Points, in no order, along strands that fork, close into loops and pass close to each other.
Two points are linked if the straight distance between their rows is under 25.7. Some points are linked to none.
<759>: [  4   4 -12   8   1   6 -12   1  10  -5 -14  -4 -11  -5  -7   4  10   0
  -8  -9]
<199>: [  4  11  10   3  -8 -10   0   6  -2  -4  -3  -3  -9   2  -6 -11  -5   7
   9   5]
<73>: [  4  15 -11  24  12  25  -8 -18   6  12  -1   4   5  22 -21 -10  -9  17
  -2  22]
<562>: [ -9  -6  20   2 -12 -12   9  -3   1   4   3 -11  -3  13   9  -6  -5   4
   3  16]
<748>: [ -3  -5  -5 -15  12  -2  -5  11   3  -5  -2  -7 -16  -8   2  -1  11  -6
  10 -11]
<298>: [ 13 -10 -16  -1  35  27 -15 -26   1   5   0  12  -1  16  -7   9   7  -2
 -13  18]
<351>: [ 19   0  17 -17  14   3  -7  -6 -20  22 -13  15 -13 -11  -8   7  13  -9
   1 -13]
<259>: [  9  -7  11  -3 -22   0   6 -15  -1  -6  18  -1   4 -29   3  -3  16   2
  -8 -14]
<949>: [ 10   6 -11  17  -7   1   3  -9  14  -6  -8   7  -3  -5 -11   9   3  14
 -13  14]
<153>: [  6 -12  -4 -15  15   1  -4   0  -3  14  -7   2 -18  -6   5   8  18  -8
  -5  -6]
<832>: [ 21  -3  12 -13  13  -8  -6  -5 -14  19 -17  22 -11  -9  -7   7  16 -10
  -5  -7]
<146>: [  2  12 -21   4  18  21 -14  -8   8  -1 -11   1   1   8  -9  -8   0   5
   5   4]
<487>: [ -7   1  30  -1 -10 -11   7  -2  -7   0   3 -16   0  10   9   0  -7   0
   3  10]
<436>: [-18 -17  -2  14 -24  -8  10   3  14  -3   3 -11   4  20  11  -9  -6  -1
  -4   3]
<705>: [ -4   1   3  18  -1  10  -8 -12  -2  12  -2  -7   1  15   0  -2 -23   5
   3  28]
<88>: [-14  -9 -19  20 -19   0  13   9  12   4   2   1   3  19   5  -9  -4   7
  -9  12]
<977>: [  3   0 -18  15 -12   0  15   1  12   0  -1  10   2   6  -1   2   2  18
  -9  21]
<511>: [ -8   5  -7 -14  21   1  -8   3   2  -2  -5   1   0   0   4  -4 -10  -4
  18  -2]
<758>: [  1  -5   0   0 -16 -19  16   7   0  -8  10   5   4  -2   2  -2  -4  16
   0   6]
<1032>: [ -3  10   0 -12  11   0  -8   9   3  -7  -3  -3  -3  -1   4  -7  -4  -6
  19  -7]
<1015>: [  7   4 -11  12 -11  -6  10  -1  10  -3  -4   5  -6   0  -9   1   0  17
  -7  16]
<735>: [  2   4   5  -5  -3 -11  -2  16   1 -17  -1  -7  -9  -6  -6  -3   4  -2
   9 -17]
<290>: [  1   8   8 -10   3  -8  -3  14   1 -13  -2  -6  -7  -2  -3  -8   2  -7
  16 -12]
<813>: [  0   5  -4  20   4  14 -10 -14  -4  15  -2  -4   5  18  -8  -5 -25   8
   1  24]
<367>: [ -1   0  11  -5 -17   5  -5  -6  -7  -6   8  10   8 -22   7  -2  19  -9
 -16 -21]
<169>: [  0   3   1  11 -12   9 -11 -10   4  -6   1  13   5 -19  -1   3   9 -10
 -23  -2]
<119>: [ -7  -9  10 -27  17 -11   3  12  -9  -8   5  -8 -11 -14   2   5  10 -15
  18  -8]
<918>: [ -8 -12  -4   1 -19 -18  18  10   3  -5  11   3  11   4  11  -6  -5  13
  -1   4]
<877>: [  7  -5  13  -3 -23   0   1 -14  -1  -5  13   6   7 -26   3  -7  21  -3
 -15 -13]
<168>: [  0   0 -15  22  -2   5   9  -6  13  16  -4   2  -2  20  -9 -10   3  15
  -6  29]
<716>: [ -2   2  -8  22   1  12   2 -11   6  19  -3  -2  -2  19 -10 -12  -6  12
  -1  33]
<278>: [  1 -10  -7 -14  10  -1  -4   8   1   3  -6  -4 -17  -9   4   6  16  -7
  -2 -14]
<98>: [ -9  -4 -24  20 -15   5  16   6  13   3  -1   7   7  16   3  -2   1  13
 -11  17]
<694>: [  0   3   2  11 -11   9 -14  -7   0  -4   3  19  10 -15  -2  -8  16 -17
 -24   2]
<737>: [  2   5  -9  21   8  17 -15 -12   0  12  -3  -4   8  24 -13  -3 -32   7
  -3  16]
<548>: [  3  -5  10  -6 -13 -20  10   6 -11 -22  17  -4   7 -23  -6   6  -1   6
   5 -17]
<679>: [ -7   1 -15 -17  27   0 -10  -3  -1   0  -5   5   0   2   2   1 -11  -1
  14   1]
<390>: [  1  -3  -7   2  -2   4 -12   4  -1   2  -6  18   8  -8   9   6  16 -18
 -24  -9]
<63>: [ -8   3  10 -21  26 -21  -2  -3   5   7 -12  -5   6  11   4   7 -19 -10
  10 -10]
<643>: [-14 -11  -6  18  -6   9   0 -10  11  12  -2 -10  -5  20   6  -8 -10   1
   4  32]
<939>: [ -3  -1   6  -7 -10   3  -4   3  -7  -5   6  11   7 -20  10   6  17 -11
 -17 -26]
<779>: [  5  -8  13 -21  19  -1  -3   1 -22  14   1   2 -19 -16  -2  12   9  -5
   8  -7]
<106>: [  5   8   4   4 -10 -14   4   7   1  -9  -1   0  -9  -1 -10  -6  -3  12
   4   0]
<745>: [  0  13  22 -14   8  -9  13   8  -1   2  -4 -25  13   6   9  21 -19 -15
   9 -18]
<392>: [ -1  -3  -1  -4  -8  -4  -1   9  -2 -12   5  -2  -5 -18  -1   9   5  -4
  -8 -27]
<619>: [  5   1   2   7 -15   9  -4 -12   5  -9   5   8   3 -23  -1   6   8  -3
 -17  -2]
<28>: [  3  14  27  -7  -4 -12   4   8  -8 -11   2 -11   5   5   1  -6  -3  -8
  14  -7]
<992>: [  6   1  13  -3 -12 -25   7  12  -9 -21  10  -6   3 -11 -10   2  -2   3
   6 -17]
<213>: [  3  15 -15  19  16  28 -12 -14   6   8  -3   4  11  23 -21  -8 -17  12
  -3  14]
<680>: [ -1 -10   6 -22  20  -3  -3   3 -15   7   2  -4 -19 -14   2   9  11  -5
  11  -4]
<952>: [ -7   1  10 -25  17 -10   1  12  -3 -13   2  -5  -2  -7   4   0   3 -15
  22  -7]
<639>: [ -1   3 -15  -7  15  12 -12   1   4  -3  -9  -4  -9  -1  -1  -6   6  -1
   9  -3]
<495>: [-20 -13 -11  20 -26  -3   9   6  13  -3   3  -4   6  18   7  -9  -9   1
  -6   2]
<12>: [ 20  -8  -1 -10   8 -10  -4   5  -8   5 -10  40   4 -15   0  10  14 -15
  -7   3]
<111>: [ -2  14  31 -11  -1  -5  13   6 -11  -4   2 -27  11   5  10  17 -15 -12
   8 -12]
<330>: [ -4   7  36  -6  -8  -9  10  -1 -12  -3   5 -22   5   7   9   5  -4  -3
   5   1]
<1046>: [ -9  -5 -20  25  -6   7  10   0  16  17  -2  -1  -2  25  -5  -9   1   9
  -7  27]
<154>: [ -1   1  -3   5  -4   7 -13   4  -5  -3   0  24  12 -12   7  -5  20 -19
 -22  -1]
<792>: [  6   1 -15  18  15  16 -15 -12   7  10  -6  -5   5  34 -18  -3 -36   2
  -7   9]
<122>: [  3  -3 -13   1   5   6 -11   2   7   1 -14  -1 -10  -4  -1   6  14  -7
 -14 -12]
<469>: [  5  11 -17   9  13  18 -14  -6  10  -3 -14  -2  -5   7 -12  -5   7   6
   2   2]
<16>: [  6   7  20  -4 -10 -23   6  11  -6 -15   2  -6  -1   1  -5  -6  -2   2
  10  -8]
<828>: [  5  -6  10  -5 -16 -13  13   0 -10 -17  23  -5  10 -30  -2   5   4   8
   7 -15]
<623>: [ 15 -11   4 -14  12  -6  -2  -3  -7  20 -10  15 -13  -7   1   9  18 -10
  -9  -4]
<728>: [-15 -12  -8   7 -23 -12  15  10   4  -5  13   1  16   9  14  -8  -5   9
  -2   0]
<455>: [ 14   0  18 -18  17   4  -6  -1 -26  19  -6   9 -15 -15  -6  12   9  -6
   7 -15]
<631>: [  1  -6 -14   6 -19   0  18   3   5 -10  10   7   8  -5   9   2   4  18
  -2  11]
<493>: [  2  16  -2  10   4  10 -11  -2  -1   5  -7  -2   3   9  -6 -11 -15   4
   9   8]
<253>: [ -4  -6  -4 -19  21   1  -6   2  -5   1   1  -2 -14 -10   5   3   7  -4
  13  -2]
<686>: [ -1  11  18 -11  11 -10   4   4   4   3  -6 -18  11   9   9  15 -23 -14
  10 -15]
<559>: [ -2  12 -20  -1  19  16 -13  -5   6   3  -7   2   7  11  -6  -8 -16   2
   8   2]
<204>: [  2   9  -9  25   8  19  -2 -17   6  17  -1   2   2  19 -17 -11  -7  18
  -3  30]
<1053>: [  3  11 -22  15  20  23 -12 -11   9   8  -2   3  10  28 -20  -6 -26   6
  -7   7]
<946>: [  8  -4  -5   2 -18   0  13  -5   4 -13  11   7   3 -15   5   6   4  16
  -4   7]
<333>: [-15  -4 -14  13 -27   7  12   4   0 -12  12   3  19   2  13 -14  11  17
   2  -2]
<656>: [  0 -11   1 -16   2  -9   5  14  -4   3   2   6  -7 -13   8  13  15 -10
 -13 -24]
<280>: [-11  -7   3  15  -4   6  -3 -12   3  11  -1  -9  -2  16   5  -3 -15   3
   5  32]
<565>: [ -1  -6   1 -13  -4  -2   2  11  -6   0   4  12   3 -14  14  11  15 -14
 -15 -27]
<891>: [  1  16  21  -6   2  -4  -2   8  -2  -4  -2  -9   7   6   6  -3 -13 -10
  16  -6]
<393>: [  1  14  -8   6  11  10 -14  -3   3   7  -7  -1   9  14  -4  -8 -25  -1
   7   3]
<955>: [ -4 -15   7 -26  13 -14   5  15  -7  -1   8  -8 -17 -12   1   6  15 -14
   7 -16]
<781>: [ -3  -7 -17   9 -23  10  15   2   3 -12  10   6  12   0  14  -6  12  17
  -1   6]
<266>: [ -3  -5  -8 -18  28   1 -10  -5 -10   3  -2   5  -9  -7   2   9  -3   1
  13   2]
<557>: [-14 -10 -17  24  -7   9   4  -2  16  13  -2  -9  -4  26  -1 -12  -3   2
  -2  28]
<365>: [  8  -1   0   5 -17   4   4 -10   5 -12   9   7   1 -24   1   7   4   6
 -12   0]
<11>: [ 12  -5   2 -14  23  13 -11 -16 -21  16  -4   9 -14  -9  -3  13   3  -1
   2  -1]
<103>: [ -8   7  12 -22  18 -10   1  10  -1 -10  -1  -5   8  -2   7   2  -6 -16
  22  -8]
<772>: [  1  -6 -10  -1   2   3  -9   5   5   1  -9   6  -5  -7   5  12  13 -12
 -18 -15]
<795>: [  7  -6  10  -4 -20  -4  10  -6  -6 -10  22  -4   6 -31   0   2  11   7
  -1 -14]
<531>: [ -2  12  34  -9  -6  -7  13   2 -16  -5   4 -25  10   7   8   9  -8  -9
   7  -7]
<15>: [  5  16  -3  10  -1   6  -7  -1   4   1 -10  -2  -7   3 -12 -13  -3  10
   7   7]
<207>: [ -2  12  14 -11  12  -7  -2   6   4   3  -5  -9  11   6  10   7 -22 -13
  12 -11]
<500>: [  5  11 -11   8   2   6  -9   0   8  -6 -14  -3 -11  -1 -13  -5   6   7
   0  -1]
<99>: [  0 -16   5 -23   9 -13   7  14  -9   6   4  -2 -15 -13   3  11  16 -10
  -2 -20]
<190>: [-11 -15   6   5 -17 -15  11   3   8   2   4  -9  -1  17  10  -9  -5   2
  -2  11]
<443>: [  6   1   1   3 -14 -16   8   5   2 -12   3   4  -5  -8  -8   0  -4  15
  -1  -1]
<691>: [-19  -9 -11  11 -26  -1  13   8   2 -10  14   2  19   6  14 -12  -1  11
   1  -3]

How many points has the smallest loop of links through each point below? Write none if it is on no loop.
<280> => 14
<253> => 10
<891> => none
<679> => none
<559> => 7

A piece is two or more points that can be reached from each other along the links. Count, over all rows, the pieces, the separate loops (a circle has one, a figure eight two, a Y none), the forks (points with three links) and the tips (points with one).
pieces => 4
loops => 3
forks => 2
tips => 4

A fork is a point with three links, a tip a point with one. Leave the first point through the second and follow the links. Name the first fork or tip that comes.
<694>; <154> => <500>
<330>; <487> => <949>
<367>; <939> => <103>
<832>; <351> => <253>
<691>; <728> => <199>
<266>; <679> => <735>
